Each row is a point on a landscape with many valleys, with its height.
A ball rolls from a point to whichever of its 2 nearest points has the largest drop for the distance, and stops where none of them is lower. Distance is the straight distance between rows; heights are no part of it.
K_136 (h 639): [-23   3  -4  12 -21  16   8  20  12   8  13  -4 -25 -18 -35  -7 -21   4
  10 -12  37 -31]
K_71 (h 347): [ 23 -25   5   5  37 -11 -33 -30   8 -21   4   4  20 -13  15 -15  -2  11
  16  28 -23  30]
K_755 (h 437): [-16  24 -19  -4  -5  19  32   4 -21  -1  -6  11   4 -23 -10  16  12 -21
 -20  -4  10   3]
K_850 (h 473): [ -6  10  -3  11 -16   1  33  20 -31  -6  -8  20   6 -10  17   4  12 -13
 -13 -12  -3   6]
K_391 (h 129): [-16 -22   7  18 -30  17  33  31  -1 -13   6 -17  -5  -1  17  17 -14 -21
  14 -31  -6 -16]
K_627 (h 399): [-17 -32  11  34  -3  10  22   5  -1 -10   4  -2  17  18 -13 -33   3  21
  17 -41   8   4]
K_558 (h 273): [ -2 -41   4  34 -18 -14  19  23  -9 -24  10  -7  28   9  19 -11  17  -8
   8 -18  -1  12]
K_897 (h 439): [ 41  -5  -2 -17  27 -40  -9  -1 -17  -7  -6  -9  17  16   6 -29  -7  44
  -1   8 -23  41]
K_515 (h 480): [  7   5  26  16 -18  -1  -6 -12  25  -5   9  15  -5  16   9  12  20 -35
   7  25   6 -29]
K_252 (h 548): [ -3  14  11  18 -19  38  11  15   3   1  -9   1   9   2  17  -3   8 -32
  -2   1  15 -12]
K_117 (h 567): [  0  -9  -9 -32   8  -2 -31 -50  14  27  15  -5 -34 -24 -21  54  -1  -9
  -8  38  10 -12]
K_832 (h 615): [  9  19   3 -40  20   9  -8 -48  10  14 -14  -7   1   5 -20  25  19  -1
 -25  21 -12  -1]
K_474 (h 719): [ -8  -8 -28 -17   7  -9 -50 -37  30 -11  20  16 -22 -25   6  36   6  25
 -14  28  -2   0]
K_341 (h 405): [ -4  20  -3  -8 -16  21  31  -5 -27  31  -6   1 -10 -15 -23  11  10 -24
 -14  -3  29 -17]
K_988 (h 749): [ 19   7 -21  16  18 -34 -19  36  -9  -4  -1   4  26  -7  14 -35 -13  11
   4  -2  12  31]
K_672 (h 649): [-13   4  -9   7 -33  32  20  28 -11  20   5 -11 -33 -28 -18 -22  -8 -10
  24 -16  37 -39]
K_409 (h 355): [ -8  19   4  -4   2  42  19  10 -31  22   2  15  -4  -5 -19 -52  15   8
  -6 -18  21 -11]
K_599 (h 206): [-10  28  -2 -27  26  16   7  12  -6  19  -2 -13 -18 -11 -19  11 -34   9
 -17 -17  -8 -19]
K_209 (h 86): [ 17 -14   0  17  17 -48 -16   6   9  -3  -2   8  11   1  30 -22 -12  -9
  36  15 -23  43]
K_516 (h 420): [ -3  -9  27  19  -5 -13  -3 -17  19 -11  -2  30  -1  12  17 -14  21 -16
  13  21 -17 -12]
K_20 (h 619): [ -3  29  14 -25  -2  -5  13  -8 -17  41 -11   7 -38   7 -29   4 -20 -12
   7   3   7 -21]
K_594 (h 679): [ -1  -5   4 -28  17  -8 -35 -13   8 -24   3   7  -1 -29   3   5   5  17
  -5  30 -19   3]
K_951 (h 371): [  6 -23  -4  17  -7 -24  11   3  -7 -35   4  13  28  -2   4   4  20   6
   0   1  -4  19]
K_236 (h 294): [  0  -2 -15  17   0  10   7   6  -1 -34  -1   3  31  -7   2   4  17 -12
 -12   3  13  11]
K_185 (h 553): [-16  14 -12 -20  10  -6 -25 -31  20  27   7   6 -27 -23 -29  26  -5 -16
  -4  28  15 -20]
K_167 (h 626): [-12  23   2   1 -16   8  -7  10   7  29   2   6 -19  -3 -28  -1 -20   0
  -8  -4  46 -29]
K_585 (h 514): [  4  23   5   3  -7   7  -7   1  10   5 -12  13   7   0  15  15  16 -32
 -23  24  11 -25]
K_38 (h 390): [-17  15  22 -12  -5  -4  20  24 -11  -4 -16  10  -7   5  22 -33   6 -17
  23 -13 -28   1]
K_510 (h 166): [ -5  -9   7  27  23  13  20   8  -5  -6  -6  -3   9 -15   5  -6 -17 -10
   4 -18 -17  -7]
K_422 (h 519): [ 33   4  -2 -24  26  -5  -7 -26   1 -24 -14 -14  19  12  -1   3   8  40
 -27   4 -14  16]
K_232 (h 659): [-26  -8  -7   8 -47  38  35  37 -16  14  -4 -13 -27 -23   6 -27  -6 -12
  30 -30  12 -25]
K_2 (h 442): [-13   1  24  -4 -23 -16   3  28   4 -20  -7   8   3  14  28 -10   4  -6
  11  -2 -14  -5]
K_445 (h 574): [ -1  17  10  11 -20  38   7  11  22   6   3 -20  -3  14  -8  25 -16 -29
   7   1  26 -26]
K_519 (h 271): [ -3 -10  -2  16  14  13  44  22 -30  -7 -18 -19  17   3  15 -27  -2 -17
  26 -31 -27  26]
K_156 (h 391): [ 28 -12   2  -5  26 -38  10   9 -39   1   2   5  16   7   3 -31   0  14
   5   0 -36  37]
K_683 (h 274): [ 25  -3   1  12  27  -9 -19 -18  15 -15 -14   5  15   9  30   2 -10   2
   2  12 -23  16]
K_181 (h 373): [  9  14  -4   1  -5  12   9 -26 -23  43 -11 -10  -8   2 -36  18   9 -33
 -11  10  49 -20]
K_216 (h 613): [-11 -32  10  38 -47  31  29  14   2   6  13 -13 -13  -4  10  -8  20 -45
  29 -19   6 -39]
K_159 (h 723): [ 16  16 -27  21   4   5 -23  37 -10  -3  -9   6  29   4  35 -28  -1  12
 -21  -3  21  18]
K_170 (h 651): [  8  31 -10 -44 -19  -6  -5  -4 -15  38 -21 -17  -8  15 -23  32  16 -16
 -29  14  31 -16]
K_959 (h 483): [ -8   2   8  -6 -16 -18 -16  23  22 -32  -1   4   4  14  16   8 -18  16
  10   1 -14  15]
K_163 (h 515): [  3   8   5  17 -22   5  26   9 -16   1 -21  19  17  23  25   0  18   6
 -17 -15   5  16]
K_692 (h 276): [ 11  -3  -5  11 -10  13 -27 -30  46 -20  27  -7  -5  18 -17  33   3   5
  -6  17   2 -12]
K_631 (h 335): [ 10   1  -9  -2   4  14 -27 -22  33   9   8 -22   2   7 -17  32  -5   8
 -26  13  23 -33]
K_433 (h 172): [ 11 -28  20  22   3 -42  -9  13  12  -1  -8 -12  22  28  32 -29  -7 -12
  29   0 -22  25]
K_412 (h 586): [ -4  37   8 -13  -6   8  -7  15   9   9 -19   0   2  25  14   8 -15  12
 -22  -6   7  -6]
K_980 (h 203): [  0 -15   7  -2 -23  -6  18  17 -12  -3   7   1  -4   5  -5  32  -6  29
 -28 -16  -3 -14]
K_721 (h 535): [-11 -13  25  13   8   0  23 -30  -1  16  -4  20 -20  -8 -14  -7   1 -11
  13  -3 -16 -27]
K_950 (h 637): [ -2  22   3 -37  23  13   6  -8  -9  -5 -11  -6   4 -10  -4  24  10  -9
 -19  14 -27   0]
K_310 (h 616): [  7 -13  -2 -27  14  24 -32 -62  20 -12  14  -8 -20  -5  17  45  15  25
   8  27 -16  23]
K_744 (h 693): [ -5  37 -30  -7  16   8 -24  28   3 -10 -10  -2  28  -4  15 -24  -1  12
 -21  -5  18  16]
K_956 (h 162): [-10 -12  13   9 -31   6  23  21   2   7  12  -1 -18   0  -1  26 -18  -3
  -3 -20   5 -28]
K_786 (h 327): [  7   3  -1   9  28 -12  32   8 -43  -1  -7   3  17   5   9 -38   0 -15
  19 -15 -35  40]
K_105 (h 214): [  7  -3 -18  30  15  15   7  19  -8 -13  -5  -9  27 -17   9   0 -13  -6
  -8 -12   9  12]
K_916 (h 650): [ -4 -26   2 -15   9  -1 -24 -21  22 -34  17  -6  -7   0  -4  14 -12  47
  29   6 -19  38]
K_175 (h 536): [  2  19 -20 -17  19 -14  -9   8  -6  -7 -11   5   7  -4  12  17 -20  21
 -16  -6 -15  28]
K_4 (h 330): [-24 -45  11  37 -14   0  17  21 -15  11  -1 -20  13  22  20 -51   5  13
  21 -48  -3  11]
K_274 (h 716): [ -5 -42  -2  17  16 -47   0  21 -17   5   8  -6   4 -13  -1 -53  -9  10
  33 -14 -22  24]
K_451 (h 497): [ -5   3   8   3   6  -7   3 -11   4   7   1  30  -6  -9 -11  -4   0   6
  -8   6   2 -15]
K_106 (h 513): [  8  -2 -18 -11   5 -27 -21  14  12 -28  -2   2   6   1  15   8 -25  39
  -5   3 -14  34]
K_229 (h 261): [  3  -7   8 -14 -25  -6   6  -9   1   0  13  -9 -10   7 -26  45   6   7
 -25  13  10 -25]
K_473 (h 666): [-17  45 -28 -23  20  23 -15  16  12  19 -13  -6  17   0  -5 -10   2   2
 -28 -12  25  -1]
K_401 (h 207): [-16  26  -1  -6  23  25  11  14  -7   3  -2  -2 -11 -23  -4 -12 -20  -9
   3 -11 -11 -15]
K_319 (h 530): [-20  18 -12  -3  11   1 -18  -9  26   4   4  14 -11 -21 -19   6 -11   8
 -12   7  10 -11]
K_501 (h 606): [-11  40  20 -20 -11   4   6  12   2  28 -12   8 -29  26  -4   6 -24   0
  -1  -5   5 -15]
K_764 (h 210): [-12  43 -13  -6  13   7   0  21 -19  20  -1  27  -9 -21   8 -30   9 -20
 -21   5  14 -20]
K_803 (h 518): [ 23 -13 -21  12  -1 -18 -22 -39  32 -51  11   2  16  12  -5   3  30  21
 -12  21  -2  25]
K_189 (h 635): [ -4 -23   3 -13  10  20 -37 -30  31 -28  25  -6 -24  -2   2  42 -13  31
  21  14 -17  19]
K_265 (h 702): [  2  -6 -19 -42  14  -4 -50 -19  22  -2  10  -8 -10 -31  -3  27   4  21
 -27  29  -6 -16]
K_684 (h 667): [  4  35  -1 -31  -9  22   3  -7   8  25 -21 -22   7  22 -10  36   1 -21
 -24   5  24 -12]
K_35 (h 64): [  1  -8 -13  10  21 -15  13   9  -7 -15  -6  -1   7 -21  11  12 -29  -8
  24  -9 -29  44]
K_753 (h 340): [ 13  12  16  22  15 -17 -11 -16  15  -8 -16  29  13  22  33 -17   9  -3
   1  12 -16   6]
K_67 (h 268): [  0  18  -2   6  20  -9  -2  31 -24  10   2  28  -9 -17  27 -43  -8 -12
  -8  -6 -14 -23]
K_892 (h 593): [ -7  -6  15  16 -38  -3   8   7  -9  21   8   7 -32  -7 -21 -15   4 -38
  27  11  33 -44]
K_420 (h 18): [ 19  -9 -16   1  22 -40   7  13  -9   3   5  -1  13 -17  11  -7 -25 -11
  40  16 -26  65]
K_872 (h 564): [ 32   2   5 -12  16   3 -19 -20  19 -17  -6 -19  20  19  -8  -9  15  35
 -34   6   8 -13]
K_756 (h 670): [ 15 -45   2   0   5 -32 -20  -7   4 -26  19  -3   5  -1   2  -1 -11  36
  27   7 -20  42]
K_869 (h 695): [ -2 -61   8  11   6 -45   2  -1  -8  -7  15 -10   8  -4  -3 -24  -3  13
  36  -1 -32  34]
K_196 (h 589): [ 12  -9   3 -38   7   9 -18 -56   6   6   6   1 -26  -8 -11  40  21  18
 -14  30 -11  -3]
K_362 (h 467): [ -4 -44   0  33  10 -11  12 -12   3 -23  16  -2  21  -1 -27 -14  -3  22
  17 -22  -6  28]
K_350 (h 250): [ -8  39  -4 -17  19  25  11   8 -31  17   2   8  -3  10 -17 -35   4  18
 -17 -23   3  -1]
K_912 (h 333): [-28  15   7   7 -27   5  30  21 -12  10 -14  23 -24  -5  24 -33  16 -25
  26 -18  -2 -12]
K_410 (h 181): [-17 -43  -5  28 -29  11  25  34  -8 -21   7 -27  14   2  21  -1   3 -18
  28 -33  -7   4]
K_557 (h 275): [-12  30  -8   8 -20  23  25  16 -28  24 -10  33 -16 -21  13 -29  19 -35
   3  -4  13 -17]
K_868 (h 339): [  5  -3  18  14  -2   7 -21 -43  43   7  29   2 -25  23 -26  25 -10   0
  11  15   2 -19]
K_212 (h 204): [ 13 -12   4   9  -1  -4 -11 -22  26 -19   6   3   6  13   9  31  -1  13
  -9   9 -16   1]
K_650 (h 656): [  5  18   1 -40  39   3 -24  -9 -11  -3  -2   8  -8 -20  15  -1   2   5
 -17  26 -32   3]
K_248 (h 568): [-19 -18  29  13 -22 -12  16 -12   3  14  13  14 -29   0 -29  -6   8 -19
  29   2  11 -34]
K_509 (h 341): [ 17   5   3  -4 -10 -11 -10 -27 -11  30  -3  -8 -10  10 -31  35   4 -32
 -16  32  34 -32]
K_612 (h 254): [ -4 -44  16  33  -5 -34  -1  22  -6   9  -2 -27  23  35  24 -38  -8   4
  30 -30  -9  24]
K_249 (h 733): [  1 -19 -10  22  16 -31   1  26 -20  -8   5   8   6 -29   5 -37 -12  11
  16 -13  -7  10]
K_270 (h 588): [ -6  10  21  -6 -42  12  -5  17  20  -6  17 -19 -14  22 -25  22 -13 -21
  19   4  29 -28]
K_336 (h 544): [ -1  12  -2   2 -36  22  24   0 -13   3  -3  10  11  15 -10  10  29  14
 -26 -10  31   4]
K_697 (h 157): [ -5  33  -5 -30  41  10   3  -2 -18  15  -3  10  -8  13 -14 -12 -16  26
 -20 -11 -20   5]
K_888 (h 231): [-16 -37   0  29  -3  -4  38  20 -12  -8 -10 -38  14   3  23 -16  -2 -23
  40 -41 -21  24]
K_841 (h 559): [  4  22 -22 -13  11  -5 -11  -5  14   5 -15   1   5   9   3  30 -10  27
 -41 -13   2   0]
K_191 (h 477): [ 39 -15  -1 -34  23 -14 -20 -18 -10 -18  -2 -18   8   3   8   1  -7  47
  -2  16 -26  43]
K_673 (h 441): [ 27 -34   3   6  10 -10 -30 -29  22 -48  21   1  17   4   9   3  27  12
   9  32 -19  16]
K_742 (h 585): [-12 -17   8  35 -32  19  15  19   6 -12   7   2   5  -9  23   5  22 -50
  11   2   9 -27]
K_740 (h 472): [-16 -15   8  17 -26  29  37   4 -10  -1   2   8   8   3 -21 -10  18   9
   4 -25  16   3]
K_997 (h 634): [  0  27 -19 -55   9  -7  -1 -27  -7  27 -17  -5  -3   5 -24  26  20   5
 -39   9   5  -5]
K_285 (h 307): [ 19   0  -5 -21 -16  -7 -24 -15   9  14   8 -23  -6  14 -27  44   8  -9
 -26  25  32 -39]
K_808 (h 643): [-11  38 -12  -9   3  23 -19   0  16  45  -6  -9  -1   6 -21   1  -6  -7
 -18  -7  49 -18]

For each start below, name the point where the ball stops.
K_501 -> K_764
K_740 -> K_420
K_988 -> K_167
K_897 -> K_391

Call two points neighbours if one is among the 2 nearest of the other. Go from one point of each pair to the other, from neighbour to neighbour, staying as low as possible. Name the highest point that can't be avoided.
K_510 and K_391 -> K_951
K_683 and K_391 -> K_631
K_196 and K_167 -> K_672
K_697 and K_510 -> K_401
